A landscape with many peaks, sampled at points; each row gives a point and its height.
From any point a climber steps to the highest of the 3 points nearest to it. It stops when none of these is higher. Distance is the straight distance between rows; heights are no part of it.
Z361 h=437: [ 10 -10  -2  10   6  40  -3  20   6   9]
Z232 h=748: [-36  19 -36  25 -20  -3   1  -8 -50 -22]
Z505 h=328: [-14   5 -23  30 -15  28  -2  15 -18 -10]
Z417 h=286: [-42  41  -6   6 -13 -20  -3 -23 -55  -8]
Z536 h=566: [  9 -27   2  15  36  39 -24  21  10  11]
Z162 h=177: [ -8 -12 -60 -21   4  26  27  16 -52  18]
Z539 h=453: [-34  25 -21   3 -15  -1   4 -12 -49 -12]
Z679 h=706: [ 21  -3  17 -32  -3 -43   7  -2  50  -6]
Z666 h=11: [-63  37 -37  -1   3 -25 -15 -30 -49 -23]
Z377 h=645: [  5   3  34  31 -14  -4  -2   5  23  -6]
Z739 h=121: [ -8  14 -25 -22  -9  23  19  -1 -47  10]
Z748 h=785: [-16  33  21 -15 -24 -11  17 -26 -34   8]
Z456 h=375: [-12  23  -2   9 -28   8  11  -4 -38  -1]
Z99 h=643: [ 18   9  25 -19 -20 -20  24 -15  20  10]
Z877 h=405: [ 23 -24  16 -17  29  18 -12   7  28  20]
Z603 h=824: [-43  37 -15  -8  -7  -4   0 -24 -58  -9]
Z379 h=709: [  0   1  32  46 -10  10 -17  11  18  -8]
Z732 h=326: [-11  -7 -41  26 -11  27  -3  16 -23  -9]
Z783 h=558: [ 17  -3  25  -7 -11  -1  10  -4  24   7]
Z740 h=801: [ 22 -25  16 -29  39 -29 -26  -4  54 -15]
Z878 h=212: [-15  31  17  16 -26 -12   8 -17 -37 -11]
Z813 h=502: [ 0 -4 -1 23 -1 29 -1 18  0 -1]
Z389 h=372: [ 10   2  35  18 -16 -39   4  -5  39   2]
Z459 h=640: [ 13   2  16   6   9 -77 -13   6  63 -16]
Z553 h=500: [  2 -26  -3  36  33  38 -37  22  13  -2]
Z30 h=834: [ 10  15  34  -4 -30 -28  21 -17   9   6]
Z617 h=265: [ 12 -19 -16  -5  15  38   5  27  -9  27]
Z933 h=380: [-25  33  -2  -9 -18   3  12 -17 -50  -4]
Z185 h=366: [ -1 -16 -21  24   9  39 -10  35  -1   1]
Z241 h=630: [ 14 -11  25   1  19 -46 -20  -1  58 -17]
Z262 h=283: [ 19 -15   1 -15  20  35   3  19   2  27]
Z572 h=779: [ 16  -7  26  -9   1 -44  -4  -1  53  -9]
Z219 h=292: [ -8 -16 -50  21   8  32   0  34 -15   1]
Z147 h=297: [ 15 -28  23   9  39  20 -37  -3  32   0]
Z131 h=661: [ 27 -38   3 -41  65 -32 -36 -19  41 -19]
Z39 h=803: [ -2  14  23  23 -22   0   5  -1   0  -3]
Z163 h=682: [ 19   1  20 -15 -15 -57  13  -6  47  -6]
Z816 h=560: [ 15   8  28   3 -18 -58  14  -7  37  -1]
Z709 h=425: [ 25 -35  21 -12  52  -1 -33 -14  40   3]
Z931 h=145: [-11   5 -31  -4 -16  27  15   5 -38   0]
Z398 h=723: [ 13 -11 -18 -34   3  32  23  19 -25  31]
Z891 h=445: [-33   3 -64  -8   0   1   8 -10 -54 -11]
Z862 h=652: [  4  11  26   9 -24   3   9  -1   2   4]
Z578 h=282: [ -1 -17 -35   7  10  39   2  32 -15  15]
Z71 h=389: [-39  33 -15  18 -19 -13  -2 -16 -52 -14]
Z371 h=355: [-25 -10 -79   0  -1  -2  11  -7 -45 -10]
Z702 h=494: [ 27 -20  16 -35  19  12   4   2  31  18]
Z734 h=347: [-11  -8 -21  40  -6  32 -10  21  -7 -11]
Z580 h=641: [ 20 -22  24 -11  30 -12 -18  -6  49  -4]
Z105 h=585: [-29   8 -50  18 -14   8   4  -2 -40 -22]
Z910 h=497: [19 -6 29  0 -8 -7 -1 -2 31  4]
Z191 h=240: [-13 -15 -65  13   2  20  13  18 -35  -1]
Z159 h=221: [-51  22 -52  -3  -1 -11  -5 -27 -51 -18]
Z483 h=710: [ 10   1  -1 -27  -8  30  20   6 -11  20]
Z517 h=660: [  7 -15  16  23  17  25 -29  15  21   2]
Z367 h=619: [ 11 -10  20  12   3  16 -11   7  22   6]
Z93 h=683: [  1  -9  23  29   5  19 -21  10  24  -5]
Z822 h=538: [ 18 -10  18  -3   5  22  -5   6  24   7]
Z814 h=359: [ 10 -12  -4  -1  12  38  -2  22   3  20]
Z556 h=674: [ 16 -19  21 -11  33 -38 -31 -10  57 -17]
Z499 h=349: [-39   5 -72  -5   1  -7   6 -23 -50 -16]
Z557 h=861: [  8  -1   3 -23  28 -83 -26  18  53 -33]
Z815 h=385: [ 17 -21  17   1  29  19 -19   4  30  11]
Z856 h=602: [ -7  17  30  52 -26 -11  -4  -1   1  -9]
Z340 h=731: [  8  13  24 -29 -24  -7  28 -15  -9  11]
Z423 h=224: [  9  -6  37  27   7 -20 -17   0  52  -7]
Z880 h=518: [ 19  -4  21 -27  -5   5  16  -4  22  14]
Z274 h=678: [  5   8  -1 -12 -15  21  17   3 -20  11]
Z195 h=391: [  9  27  29 -28 -27 -39  27 -29  -8  11]
Z432 h=605: [  0   8   2   5 -14  22  10   2 -13   5]
Z446 h=561: [  9  22  31 -13 -27 -39  22 -22  -5   9]
Z738 h=672: [  3  22  10 -34 -20   9  26 -14 -32  12]
Z715 h=203: [-13  -7 -57  -4   3  19  16  15 -42   5]
Z644 h=310: [ 31 -36  13 -38  52  -4 -19  -9  39  11]
Z559 h=459: [  4  19  36  16 -29 -34  14 -10  12   4]
Z838 h=673: [  8  10  21 -16 -19   5  18 -11  -6   9]

Two climbers start at each pair of points below. Name the first point that both come to, or write none.
Z815 and Z617 -> none
Z262 and Z931 -> none
Z877 and Z536 -> Z93

For each start below, name the point where the climber stops.
Z880 -> Z30
Z553 -> Z379
Z423 -> Z39
Z783 -> Z30
Z739 -> Z398
Z709 -> Z740
